Points on a hilly landscape, in no order, each with its height.
A ball rolls from a point to the lowest of its 2 nearest points, and stops where none of them is lower. Distance is the straight distance between rows; heights are no part of it.
K_595 (h 4.67): [ -5 -13  10 -11  13  10   2  -3  19  23 -19  -6   1   4   0   5  10 -32
   1  11]
K_182 (h 7.35): [ -6  -5   1  -3  -9  -8 -24  12   1  -8 -10 -11  -9  10  11 -10  18  32
  -7 -15]
K_10 (h 3.18): [  8  -9  -3  -6 -10  -9  -2 -10  21 -19  24  -9  13 -27  -5   7  -4   9
  -1   3]
K_569 (h 3.76): [  3 -16 -14   5   0   8   8  -9  -7 -18  29  17  12 -25 -11  14 -19   4
  -5   9]
K_157 (h 5.10): [ 13   4  10 -18 -12  -4   8   7  19   5  -9 -13   1  -3   7  10   5  -3
   6   0]
K_4 (h 4.90): [  4  -4   5  12   1 -16 -28  -6  14  -8  -5 -17  -8   9  -6   6  11  25
   4 -17]
K_540 (h 5.85): [ -8  -8  14 -10 -16  -3  -7   8   0   7 -26  -2  -2  -4  18  -6  11  -3
   9   4]
K_285 (h 7.32): [-10  -6  -7   3 -10  18  21   4 -24   1   4  15   2  -7  12  -3  -9  13
 -26  -5]
K_478 (h 4.64): [ -3  16 -14   2  -2  -1  17   6 -21  -7   4   8  -3  -3   3 -10 -21   4
   6   1]
K_664 (h 7.09): [  0   2  -9 -17 -27 -11 -16   6  12 -28   8 -11  -4 -15   3 -11  -4  18
  20   4]
K_659 (h 8.96): [ -9   3   0  11  29   1   6   5 -20  18  -8  24  11   6  -5  -5   0 -23
  -5   9]
K_311 (h 8.61): [  8  38 -24   3  -1  12  -4  24   7   3   9   2 -15  29  17  -4  -5  -5
  11  -7]
K_818 (h 7.53): [ -9  13  -4  25  15   5 -11   5  -9  10  -9  11  -8  12   7  -3  -4 -20
   7  -1]
K_321 (h 5.29): [ -6  -1  17 -14 -12   5  -2   9  14  14 -24  -6  -1  -3  13  -1   4 -20
  17   5]
K_359 (h 7.83): [ -7  -2  -1  -3 -10 -12 -10  -9 -10 -22   6  -3  -4 -17  -7 -10 -17  -1
  27  10]
K_550 (h 6.63): [  9 -20   0 -11 -10  -3  15 -11  24   0   9 -11  10 -17  -2  15   1  16
 -12   4]
K_448 (h 9.03): [ 15  39 -22  -3 -10   7  17  21   4   0  16   7  -1  11  17  -7  -6   2
  -9  -5]
K_736 (h 8.69): [  5   6   3 -15 -20  -2  11   7  -6  -7  -6  -2   1  -8   5  -6  -9   2
  14   5]
K_725 (h 5.13): [  3 -23  -5   8  -2  -1  -9 -17  -2 -20  21   6  13 -19  -9  11   1  22
 -19  -3]
K_933 (h 5.05): [  0   9  -5  -6  -3  -4  22   7 -26  -1   1  10   2  -9   2 -10 -23 -10
  12  12]
K_507 (h 4.02): [-16 -19   5  -5  14  -3   8  -4 -10  15  -6  -5 -13   2 -17   7 -13 -20
  17  19]
K_687 (h 8.70): [ -5 -16  10 -22 -12 -10  20  -6  -5  -4 -10   0   2 -18   7   3  -2   7
   6  18]
K_513 (h 4.80): [  4 -22  -2  11  -1  12  -2 -15  -4  -8  14   6   9  -8  -5  15  -1  27
 -25 -10]
K_805 (h 1.07): [  3 -10  -2  -2   9 -11   8 -14   5 -10  20  -1   6 -14 -22   8  -9   2
   2   6]
K_628 (h 9.11): [ -9 -24  10 -14  16   4   7  -3  -5  26  -5  -1   5   4 -12   5  17 -19
 -12  13]
K_845 (h 3.87): [  5  -7   3   7  -6   1 -10  -7  -1  -3   6  -3   4   4   5   5  18  32
 -28 -16]
K_909 (h 5.61): [ 11  19 -21  13   6 -11 -21  -4   9 -29  30  -3   3  -1 -12  -7  -3  17
  -4 -14]
K_427 (h 5.49): [ -9  -2   3 -13 -12  -2  17  -1 -24  -7 -11  11  -4  -6  -3 -10 -22 -10
  22  17]
K_67 (h 3.34): [ -9  -1   4   7 -11  -8 -17  -2  -3 -10 -10 -10 -11   4   2  -2  -4  15
  12  -6]
K_430 (h 4.20): [ 20   7  -7   4  -3  -8  -8 -14  20 -22  28  -8   9 -14  -9   7  -1  10
  -4  -6]
K_44 (h 3.05): [  7 -18   9   3  -3  -7  -3 -10  10   4   3   0   9   0  -2  16  17  26
 -29 -10]
K_166 (h 8.92): [  8  21  -1 -14 -20   8  14  19  -7  -5  -9  -5  -5   1  15  -8 -10  -6
  15   3]
K_65 (h 8.39): [-22  -6  -1  15  -2  -7 -14 -12 -23 -14  -3   7 -14   0 -13  -8 -20   2
  23   3]
K_270 (h 5.36): [  2  11   6   4  15  14   8   9  17  17 -11  -1   3   8   1  -1  -1 -42
   9   8]
K_579 (h 6.78): [-23 -12  14   5  -1   7 -23   4   9   8 -29   3  -3   6  13  -9  19  -6
   4  -2]
K_398 (h 7.88): [-15  29 -17  23   8  22  -6  20   7  10  -4  12  -5  25  18 -17   2 -19
  11   0]
K_369 (h 4.06): [-12  -8   9  20 -10 -10 -25  -5   3   0  -9 -14 -18  13   4   4   6  13
  15  -7]
K_903 (h 2.06): [ -3 -12   0 -10   7 -10  -8 -13  27  20 -11 -30 -13   2  -3  14   2 -13
   5   5]
K_101 (h 8.83): [ 22  38 -22  -8  -8  13   5  27   7   0   9  -3  -7  23  18  -3   4  -2
   1  -9]
K_395 (h 8.51): [  2  11  -4 -14 -21   2 -12  16   2 -14   3 -16  -8   8  13  -9   8  21
   5 -11]
K_644 (h 2.41): [  7   0  11   9  18   1 -10  -5  -2  11  -6  12  10   9  -3   3  25  -1
 -23 -12]
K_590 (h 8.86): [ -6 -23   8 -24  -2  -5  18  -5   4  13 -10  -5   0 -13  -1   8   5   1
   0  15]
K_983 (h 7.14): [  3  -5   3   3  -4   8  16  -6 -19  -1   5   9   9  -7   3   3  -3  13
 -13   3]
K_429 (h 6.00): [ 19   3   5   8  10 -14  -3 -13  13   3  10  -4   3   9 -17   9   7   8
  -6 -13]
K_114 (h 6.19): [  1  18 -23   5   0  -6 -12   6   6 -30  31  -7  -5   7  -4 -14   0  22
  -4 -21]
K_322 (h 8.20): [ -5   6   8   1   0  11   9  17 -11  11 -16   8   4  -1   6  -7  -7 -30
  10   9]
K_922 (h 7.95): [ -9  -5  11  -8  -2   7  12  10 -21   9 -19   9   7  -4   7  -8   2 -13
   2   8]
K_170 (h 4.85): [  4  11   8   2   9   5  -2   4   3   9 -11  -1   3   6  -1   8   3 -15
   2  -7]
K_869 (h 4.11): [ -5  -5  14   1  10   5  -8  -2  12  20 -14  -7   1   4  -2   4   9 -21
   1   1]
K_817 (h 8.56): [ -5  31 -14   5  -1  12   9  25  -6   9 -11  14  -6  11  18 -17 -18 -25
  14   9]
K_379 (h 7.71): [-13 -13  10 -12 -13   5  10   3 -24   7 -12  13   7  -8  11  -8   6   4
  -8   9]
K_864 (h 4.83): [ -7 -11   6  -6   0  -7  13  -4 -11   4  -8   1  -8  -5 -11  -2 -22 -16
  26  17]
K_608 (h 3.23): [ 11   5   1 -13   4  -1  -3  -8  34  21  -5 -30 -14  11  -5  16   0 -22
   2  -1]
K_364 (h 8.36): [  8  30 -14  16  -1   7  -6  16   5   5   2  -1 -13  20  11   2  -3 -11
  17  -6]
K_959 (h 8.47): [ -6  -6   2 -19 -24  -5   7   0  -7 -12  -5   1   5 -14   7 -11  -9  15
   9  11]
K_393 (h 6.88): [-11  -9   7   8  -8 -10 -33   6   3   2 -20  -6  -8   7   8  -2  22  21
  -5 -17]
K_347 (h 8.75): [  2  26  -5  -1 -13  14   6  23  -3   5  -9   0  -6  10  16  -4  -9 -19
  18   2]
K_278 (h 4.12): [  5  22  -9   9  14  -4   8   4 -19   0   8   8  -2   4  -4  -2 -11   7
  -2   0]
K_580 (h 2.31): [  7 -13  -6   6  13  -5  21 -10  -6  -7  23   6   7 -17 -25   6 -14  -6
   0  13]
K_292 (h 2.35): [ -8   2   6   7   9   4  -6   6 -23   5  -9  12   2   4   6  -6  10  -3
  -9  -7]
K_700 (h 6.56): [ -4  -6  -4 -14 -22 -15 -12   4   6 -21  -2 -10  -2 -11   6 -11   5  31
  11  -2]
K_243 (h 4.19): [ 12  -5 -14  11   2  14  15 -10   0 -14  23  17  12 -15  -6  13 -20   9
 -16   1]
K_696 (h 2.32): [ -3 -19   2 -12  17  -9   5 -18   1   2  11 -10  -4  -8 -23   7  -2   1
   4  11]
K_441 (h 5.25): [  3  -2   0 -10  17  12  11   2  17  22 -12  -8   3   7  -5   0  -2 -43
  -1  14]
K_689 (h 8.60): [-16  -2   0  13  16  -6  -2  -7 -35  -3  -4  12  -8   3 -10  -4 -14   1
  15   4]
K_548 (h 7.30): [-20   4   9  22   5  14 -13   3  -5   6 -18  11  -3  11  11 -12   7 -21
   9   4]
K_649 (h 1.92): [  9 -12  13   2   6  -7  -6  -8   6   9   1   1  10   7  -1  10  26   7
 -27 -11]
K_604 (h 9.12): [ -8   6   2  16  27  11  -2   3 -15  10 -10  26  14  12   0 -13  12 -17
 -16   0]
K_731 (h 5.50): [  5   1  12  -5   0   4  10   7   3  11  -7   0  11   0   3   3   9 -11
 -10   1]
K_710 (h 1.26): [ -6  -6  11   6  11   1  -5  -4 -17   9 -11   9  12   3   5   1  22   1
 -19  -3]
K_27 (h 5.59): [ 24  -4   7   5  12  -7   8 -15  12  18  15  10  -3  12 -12  17  17  -3
 -30  -7]
K_531 (h 3.08): [ -9 -18   6  -2  19  -4   0 -10   3  23  -9 -10 -12   6 -16  14   1 -17
   7   7]
K_361 (h 7.19): [ -1  14 -15 -13 -19   0 -11  10   7 -35  15 -14  -7  -6   1 -20  -6  19
  16  -7]
K_308 (h 6.91): [  4 -15   5  -4 -12   3   9  -9   1  -4   5  -1  10 -17   4   8  -1  20
  -8   4]
K_840 (h 9.27): [  4  22  -5  15  20   6  -4   5  -6  10  -4  18   7  16   5  -4   8 -12
 -16  -6]
K_367 (h 4.59): [ 23   5  -8  14   0   5  16 -11   5  -4  19  14   7  -1  -5  14 -10  12
 -20  -4]
K_738 (h 7.74): [-14  31 -16  16  17  11  -9  14  -7  13  -8  16  -6  18  13 -14  -3 -16
   1  -3]
K_412 (h 8.18): [  0  11  -9 -11 -18   5   0  22   2 -15  12 -11 -12  18  11 -12  10  28
  -9 -17]
K_888 (h 8.99): [ -3 -27   4 -24   6   2  18  -3  -4  22  -4  -6   2  -9  -9  10   9 -11
 -11  21]
K_494 (h 4.44): [  9  -4  -1  11  -4   9   4  -9  -7   1   9   9   8   2   1   9   5  21
 -31 -15]
K_558 (h 4.45): [  0   4   8  -4  -3  11   4  10  23  17 -14 -11  -2   4   9   4   1 -35
  19   8]
K_589 (h 8.42): [ -9  20  -5   8   2  14   0  13 -11   7 -14  18  -2   5  13 -17 -12 -30
  13  10]
K_576 (h 3.28): [ 12  11  -2   3   8  -8   9  -5  -4  -5   5  -2   2   2 -12   5  -8   5
   6  -2]
K_693 (h 5.98): [ 12  19  -1   6  17   9   8  10  14  13 -11  11  10  11   0  -4   2 -35
   0   1]
K_853 (h 8.78): [-12  -1  -2  14  22  -6   5   2 -29   9  -4  18  -1   4  -8  -3 -10 -13
   5   6]
K_104 (h 2.11): [  3   4   5   5   6  -8  -7  -2 -11  -2  -1  -3  -5   7  -5  -1  -1   8
   8  -8]
K_16 (h 8.15): [-11  -4   0  17   2 -11 -10 -12  -3 -11   2  -7 -16   0  -9  -1 -17  -2
  27   1]
K_304 (h 0.86): [  1 -15  -1 -10  13 -15 -10 -21  27   8   0 -25 -15   1 -14  15   0   3
   7  -1]
K_653 (h 5.55): [ -6 -20   0   0   0 -11 -12 -14  -1 -20  16  -2  12 -19  -9  -2   1  22
  -8   0]
K_583 (h 7.49): [-12  -7   3  -5 -12  15  10   8 -27   3  -4  12   5  -6  15 -11   6   7
 -22  -2]
K_914 (h 3.17): [  2 -23  -2   1   1   5  23  -9 -13 -12  18  12  11 -20 -17  10 -15   5
  -2  13]
K_287 (h 7.50): [ -1  -4  -3 -10 -16 -12  -9  -4  10 -24   6 -11   0 -21  -6  -3  -9   7
  21   4]
K_392 (h 4.87): [ 18  12  -8  13  10 -12  -7 -13   8 -21  29  -4   7  -7 -17   4  -4   5
  -3  -8]
K_390 (h 8.05): [-16 -10  -1 -10  -9 -13  -5 -12 -17 -25  10   6   1 -21  -8 -13 -14   8
  14   8]
K_690 (h 7.78): [ -5   0  -7  -7  -9  -2 -16  11   1 -10   8 -12 -10  14   6 -11  12  35
 -16 -20]
K_691 (h 6.09): [ 26   1  11   4  10 -10  -3 -15  21  11   5  -5  -2  10 -13  16  17   2
 -22 -15]
K_980 (h 5.46): [ 12   2   6   8  10 -14 -16 -12  10  -5   2 -16  -4  10 -16   9   8  20
   1 -12]
K_838 (h 2.13): [ -4 -18   0  -6  19  -9  -5 -20   7  12   2 -17 -13   2 -23  17  -4  -8
   5   4]
K_500 (h 4.29): [ 12   7   6 -14  -6  -5   8   0  30  11  -6 -25  -2   5  -3  12  -1 -12
   9  -3]
K_102 (h 6.72): [  3  18 -23  -7 -15   4  -6  11   7 -32  28  -9  -2  -2   5 -12  -5  20
   1 -12]
K_436 (h 6.33): [ 18 -13   9 -17 -14   1  16  -4  19   9   1  -8  11 -11   7  18   5   7
 -12   2]
K_679 (h 7.08): [-20  -5  17  11  12  16 -17  -1  -8   7 -24  12   4   8   6 -14  16 -12
  -1  -2]
K_916 (h 5.99): [ -5 -15   3  -5  -9 -12  -9  -9  -3 -18   3  -5   4 -18   1  -5   1  31
   2   1]
K_942 (h 5.07): [ 28   5  -1  10   4   2  17  -8   8   9  13  10   3   7  -4  14   5  -1
 -27  -9]
K_18 (h 6.38): [-15 -12  10   0  -9 -10 -20   6   6  10 -28   0  -2   1  19  -4  23   7
  -1  -8]
K_71 (h 8.07): [  0  24  -9  19   3  21 -10  20   9   6  -6   5  -4  21  14  -5   5 -23
   9  -5]
K_437 (h 8.26): [-10 -15  -3 -12 -19  -4   7  -6 -15 -22   8   7   3 -24   1 -11 -13  12
   3  11]
K_673 (h 5.94): [ 12  -6  10  -9  -9  10  22   3   3  11   0   0  13  -6   9  11   0  -5
 -17   6]

Where does a ball stop that starts at each point below?
K_71 => K_18
K_817 => K_869
K_604 => K_649
K_687 => K_649
K_166 => K_649
K_664 => K_649
K_285 => K_869
K_429 => K_104
K_367 => K_805

Call two points neighbours if one is among the 2 nearest of the other. Go from one point of each pair to the other, from neighbour to neighbour, staying as low as possible. Name the highest point that can't be avoided.
K_104 / K_304 => K_427
K_838 / K_869 => K_436
K_710 / K_649 => K_644
